Points, in no order, along strands that fork and pass close to each other.
In the rows, 128 means zero.
Points whose rows are less than 129 apart are linked; no others are. Some points are linked to none.
<853>: [145 117 123 113 108  72  75  96 157  79 140 132 119 127 136 101 123 119
 173 126  77 162  88  94 149 118 132]
<696>: [142 123 125 112 128 105 107 120 117 108 136 102 128 133 129 120 120 145
 153 132  97 134  84  98 158 139 144]
<173>: [151 148  99 129 180 173 152  96 116 108  94  89 129 107  92 140 113 101
 104 163 151 142 152  99 166 156 116]
<487>: [175 157 158 150 118  88 130 153 131 150 107 127 102 151  98 181 116 116
 152 146  94 125  70  82 180 177 156]
<728>: [ 74 131 109 121 140 118 134 174  80 137  97 122 150 179 114 102 119 145
 115 100  92  94  80  83 183 127 145]
<599>: [183 136 133 157 169 118 126 119 101 150  82  84 121 101  78 137 153 150
 152 129 122 126 181 147 145 151  81]
<273>: [ 84 141 127 141  58 180 162 128 124 159  88 110 105 119 116 160 136 115
  96 150 112 165 156 121 125  87 180]
<17>: [156 125 141 111 170 121 121 105  92  73 153 127 122 155  92 129 115 134
 103  75 165  96 164 148 137 139 100]
<168>: [170 128 148 134 126 112 107 110 143 175 148 136 153 114  80 196  79 106
 123 171  82 166 173  95 145 135 161]
<175>: [126 129 102 134 118 123 108 133 134 145  91 101 101  84 138 109 172 144
 186 162 118 140 146 172 138 133  62]
<537>: [210 140 161 141 183  87 119  89 120 127 117  86 131  80  88 151 129 158
 135 124 141 111 239 160 117 154  94]
<91>: [136  70 119 124  63 166 164 135 151 132 121 110 120  84 151 103 143 119
 111 121 100 158 126 134  80  93 169]
<1000>: [178 124 161 122  50 116 114 162 173 168 160 191 142  91 146 138 136 122
 158 143 117 148 162 160 128 139 103]
<387>: [147 130  74 120 177 184 164 111 110  91  85 105 144  99 109  84  80 109
 120 156 131 124 113  86 165 155  89]
<954>: [ 73 115 103 136  98 138 124 164 103 142 116 108 114 196 134  59 196 133
  89  82 140 128  75 131  99  94 140]
<270>: [165 137 124 150 180 145 102 124 152 127 120  86  90 107 130 135 174 184
 104 103 160 117 159 156  87 170  91]
<27>: [121 166 153 120 118 145 119 158 129 125 137 112  98 131 156 156 165 151
 162 156 177  96 147 150 142 114 118]
<93>: [168 122  98 146 179 160 127 145 146 120 132 115 129  98 149  95 141 137
 102 111 151 114 138 146  94 172  76]
<46>: [171 143 164 109 127  74  95 130 183 170 138 140  95 157 147 157 138 164
 101 101 133 118 146 176  57 176 130]
<780>: [158 129 137 116 161  66  79 105 133 162 137 112 119 175 148 143 163 175
 130  94 113 109 110 168  78 144 137]
<843>: [166 130 135 127 146 124 109  74 143 128 155 152 149 107  86 151 103 109
 113 150 121 152 196 136 145 127 118]
<898>: [124 145  99 128 141 160 158  83 136 148  67 113 122 105 138 156 145 112
 108 145 139 172 140 148 150 135 126]
<998>: [126 135  77 146 158 161 135 138 122  77  96 109 125 116 121  57 115 134
 111 116 117 142  88  88 145 172  72]
<803>: [181 114 113 120 144 124 115 147 133 127 109 161 138 168  92 124  70 124
 137 181 108  97 145  83 194 171 115]
<450>: [ 98 148 120 114 111 145 105 141 109 173  92 130 103 169  83 167  97 143
 135 184  59 157 120  91 153 123 163]
<223>: [ 88 123 119 112 166 144 140 152  97  48 131 140 158 121 115  35  74 136
 147 112 121  72 115  83 163  90 131]
<293>: [ 58 135 137 166  65 171 144 141 122 126  93 153 111 126 105 119 120 108
  77 122 123 171 156  88 130  91 162]
<607>: [131 104  94 141 137 153 131 134  93 160  58  97 121  77 106 106 160 157
 171 124  98 125 156 168 142 128  80]
<60>: [123 108 145 139 113  99  99  94 137  34 159 136 120 127 122  72 114 115
 164 112 128 143 111 111 148 101  95]
<744>: [ 74 129  96 100 181 127 122 103 116  69 145 151 158 136 134  63  85 139
 167 136 146 101 119 134 146 106  86]
<206>: [147 161 155 178  92 124 131 137 134 165 101 122 120 100  90 181 156 132
 151 149 126 171 186 129 160 122 122]
<715>: [112 116  96 105 128 181 156 134 121  89 101 127  91 143 158  74 140  92
 124 133 185 125  93 127 115 117  79]
<833>: [ 67 132 107 137 127 106  76 123 163 137 161 154 158 143 164  88 143 158
 141 122 123 132 116 140 113 114 102]
<982>: [116 160 152 128  91 161 126 159 157 176 170 170 115 136 154 188 120 134
 105 157 154 126 151 126 120 127 163]
<654>: [ 46 134  93 147 117 150 140 188 117 158 135 116 143 148 165  64 164 122
  80  89 144 118 107 118 107  96 136]
<623>: [123 116 143 119  70 140  97 160 175 204 138 180 123 150 152 169 103 134
 128 160  94 143 110 105 109 141 155]
<176>: [ 62 125 100 103 148 158 168 123  91 132 101 119 172 118 182  92  79 104
 126 155 115  83 104  76 158  91 153]
<533>: [219 144 153 131 162  61 143 145 126 160 115 134 145 159 101 176  85 105
 176 163 105  94  95 108 205 176 174]
<443>: [ 76 171 128 135 114 174 117 103 132 147 112  98 106 143 113 193 125 134
  92 152 121 162 164 114 124 103 179]
<31>: [142 131 161 106 114 117 155 132 127 120 198 164 139 172 165 167 152  91
  75  81 186 135 101 156  99 127 179]
<32>: [177 144 172 162 108 121 125 156 155 180 144 146 127 113  73 216  92 138
  92 143  85 155 174  91 116 166 180]
<904>: [ 63 116 128 127 122 103 127 114 157  51 136 153 129 103 133  52 122 103
 150 126 123 148 119 106 117  65  98]
<88>: [175 115 168  93  51  98  94 173 158 198 152 171 132 146 129 178 120 142
 175 149  92 140 129 122 101 115 121]
<672>: [178  99 142 105  97  85  75  85 160  98 158 140 129 121 161 125 127 130
 193 134 104 152 124 144 127 136 100]
<936>: [131 140  92 153 128 155 134 124 163 158 115 134 126  68 172 126 181 145
 167 128 163 135 167 185 108 139  68]
<697>: [ 77 113 132 129  83 152 110 148 119 120 120 174 125 151 102 103  85 146
  91 145  97 127 143  83 142  99 135]
<275>: [157 138 135 141 162  95 136 134 113 196  65  77  95 113 100 180 160 160
 156 153  64 124 104 168  94 151 131]
<240>: [ 86 149 118 118 128 119 105 166  98 175  97 127 129 187 103 144 108 150
 142 166  75  97  78  93 171 151 146]
<587>: [ 81 111  97 115 154 121  86 117 122 116 134 151 143 143 142  73 136 148
 165 123 135 100 129 154 133 112  70]
<126>: [187 113  96 108 182 163 160 144 108 113  83 138 135 149 109 106  74 116
 130 143 134  90 107 107 170 185 114]
<454>: [153 137 170 122 124 106 116 132 155 147 189 141 121 156 157 173 147 129
  67  77 152 133 122 159  84 164 162]
<85>: [143 142 134 122 167  66  95 116 132 190 108 112 124 121 112 195 123 151
 175 164  61 137 104 138 123 144 141]
<934>: [102 103 163 133  93 134 158 144 112 102 190 155 142 118 153 138 149  77
  84  82 169 123 101 149  86  97 165]
<349>: [130  95  75 122 174 171 117 146 127  95 141 110 146 111 141  49 114 132
 110  97 144 116  94 122  97 164  81]
<234>: [145 115 130 108 138  77  93 116 104 111 155 111 120 189 135 100 183 150
 140  67 143 105  89 174 101 130 115]
<682>: [202 112 142 120 195  94 133  87  92 104 134 105 153 137  76 146  97 144
 120  91 145 104 190 148 135 147 110]
<492>: [150 105 121 165 121 162 138 164 152 112 172 144 123 102 129 117 145 140
 100 112 168 122 154 151 104 183  83]
<986>: [ 55 118 127 100 144 106 150 117 137  33 154 168 140 116 145  34  75 106
 145 117 119  97  90  86 136  62 152]
<800>: [132 110 142 144 156 145 104 120 120 128 144  88 101 135 106 126 168 177
  85  76 133 118 177 172  65 146 124]
<11>: [ 99 131 103 104 130 143 168 116  95 109  74  84 125 131 141 104  81  98
 126 148  78 128  78  66 172 115 169]
<532>: [139 143 150 117 128 146 141 113  98 123 125  98  91 135 125 166 186 154
 131 126 188 110 177 177  98  98 146]
<793>: [120  92 122 114  77 111  96 137 122 172 116 172 131 150 107 130 132 153
 148 125  90 132 155 148 133 100  89]
<561>: [ 41 149 116 121 143 159 193 127  91 107 128 136 151 132 169  88  84  77
 114 140 163  93 127 101 139  69 135]
<638>: [169 109 136 110 121 138 138  72 140 100 156 128 135 127 129 161 108  99
 110 136 133 148 152 136 126 127 151]
<646>: [ 87 129  75 138 176 142 117 121 157 161 135 135 156 164 159 127 130 143
  64  89 126 131  89 126 115 163 130]
<889>: [111 103 113 123 123 103 112 143  95  99 155 104 122 186 142  50 202 115
 116  71 165 123  67 164  90  90 132]
<380>: [132 146 160 124 142 132 167 121 103  71 181 126 145 115 124 144 123  91
 134 141 198 100 149 142 147  89 143]
<830>: [226 127 159 108 157  87 136 116 138 125 118 129 131 150 118 153  85 130
 160 170 131  91 131 114 173 161 137]
<625>: [ 93 111 136 134  77 132 130 139 135 102 138 149 135  91 131  87 102 116
 146 152  98 129 134  82 134  77 135]
<229>: [149 164 168 158  98 147 142 156 161 203 124 148 121 115 126 203 125 154
  82 139 130 142 173 126 115 163 169]
<294>: [ 86 118 156 128  95  89 145 147 128  91 208 190 177 139 154 125 110 104
 149 120 167 109 120 111 137  90 153]
<718>: [154 146 145 175 122 108 116 179 133 166 109 105 100 112  96 163 140 146
 147 152  86 123  99  97 148 178 118]
<645>: [170 153 164 100 155 125 166  94 103 120 157 117 122 121 126 179 155 113
 105 123 208 100 168 176 107 113 142]
<778>: [ 88 161 111 139 138  85 146 153 113 121 101 143 170 152 149 113 127 125
 136  91 130 115  62  88 189 122 148]
<255>: [155 137 138 171  87 139 117 145 152 159  60 113  80 105  86 156 165 143
 157 170 105 161 134 127 148 171 106]
<171>: [207 105 151 121 133  99 109  77 146 103 133 111  91 115 135 140 132 140
 138 120 120 142 148 155 104 159 118]
<369>: [149  85 135 121 113 115  94 134 116 176  87  83  99 117 101 130 174 162
 148 127  63 142 114 153  90 126 130]
<199>: [113 123 104 104 171 176 147 111 101  42 147 100 114 121 147  68 126  93
 150 110 211 122  82 155  95 119  81]
<224>: [ 61 140 121 125 109  86 113 124 142 126 190 187 166 130 163 114 120 120
 137  98 139 132 123 151 127  87 126]
<754>: [ 95 118 132 119  97 176 142 139 127  98 142 125  89 137 148 107 154 116
 138 177 195 115 143 157 113 109 106]
<310>: [ 38 142 101 117 117 182 169 148 113 140 109 128 133 117 186  89 144 116
  93 126 158 116 104 120 106  88 144]
<963>: [159  84 140 130  84 141 150 147 106 146 116  96 115 102 123 134 150 132
 121 111  83 141 132 123 108 111 162]
<901>: [159 123 123 124 134  77 113  90 135 168  96 137 148 135  81 196  79 119
 157 148  50 164 104 112 147 146 154]
<432>: [124 123 125 119 126 142 168  94 110 127 100 109 163 110 140 139  87  69
 109 126  98 148 103  78 165 106 193]
<747>: [123 126 162 129 123 114 142 134 110  45 190 154 152 127 132 115  89 106
 126 132 175 102 121 101 165 114 157]
<438>: [167 129 153 170 103 131 128 139 169 126 178 166 139  76 142 140 142 123
 131 121 161 145 195 164 126 164  86]
<340>: [113 147 119 128 150 116 111 136 154 191 157 130 148 162 166 159 154 147
  60  93 127 123 100 142  96 154 180]
<192>: [114 162  97 139 140 121 140  74 151 133 105 107 146  82 171 152 168 119
 144 120 152 162 133 161 145 130  99]
<193>: [111  94 134 134  88 144 164 113 145 119 163 116 136  97 170 118 168 110
 111 104 142 154 104 159  62  89 165]
<216>: [ 67 114  96 115 188 161 141 126 109  50 148 140 138  99 120  60 131 100
 151 110 202 114 116 159  66 111  58]
<590>: [ 94 170 132 131  99 136 131 108 121 174  74 120 110 171  86 220 107 117
 126 155  88 174 132  96 153 123 175]

Follow the links from the first point to the second, and from the first to the third. Name the last point that the two ways share.
<623>; <646>; <532> | <168>
<443>; <349>; <31> | <168>
<747>; <275>; <778> | <904>
<380>; <273>; <843> | <904>
<17>; <349>; <487> | <387>
<646>; <171>; <561> | <454>
<537>; <255>; <623> | <387>

A fork is a point with three links. Follow the links from the first point to the second and name the forks in between, in order.
<294>; <778> | <904>
<744>; <623> | <904>, <853>, <168>
<934>; <229> | <168>
<126>; <986> | <387>, <93>, <168>, <853>, <904>
<682>; <998> | <387>
<853>; <646> | <168>, <454>
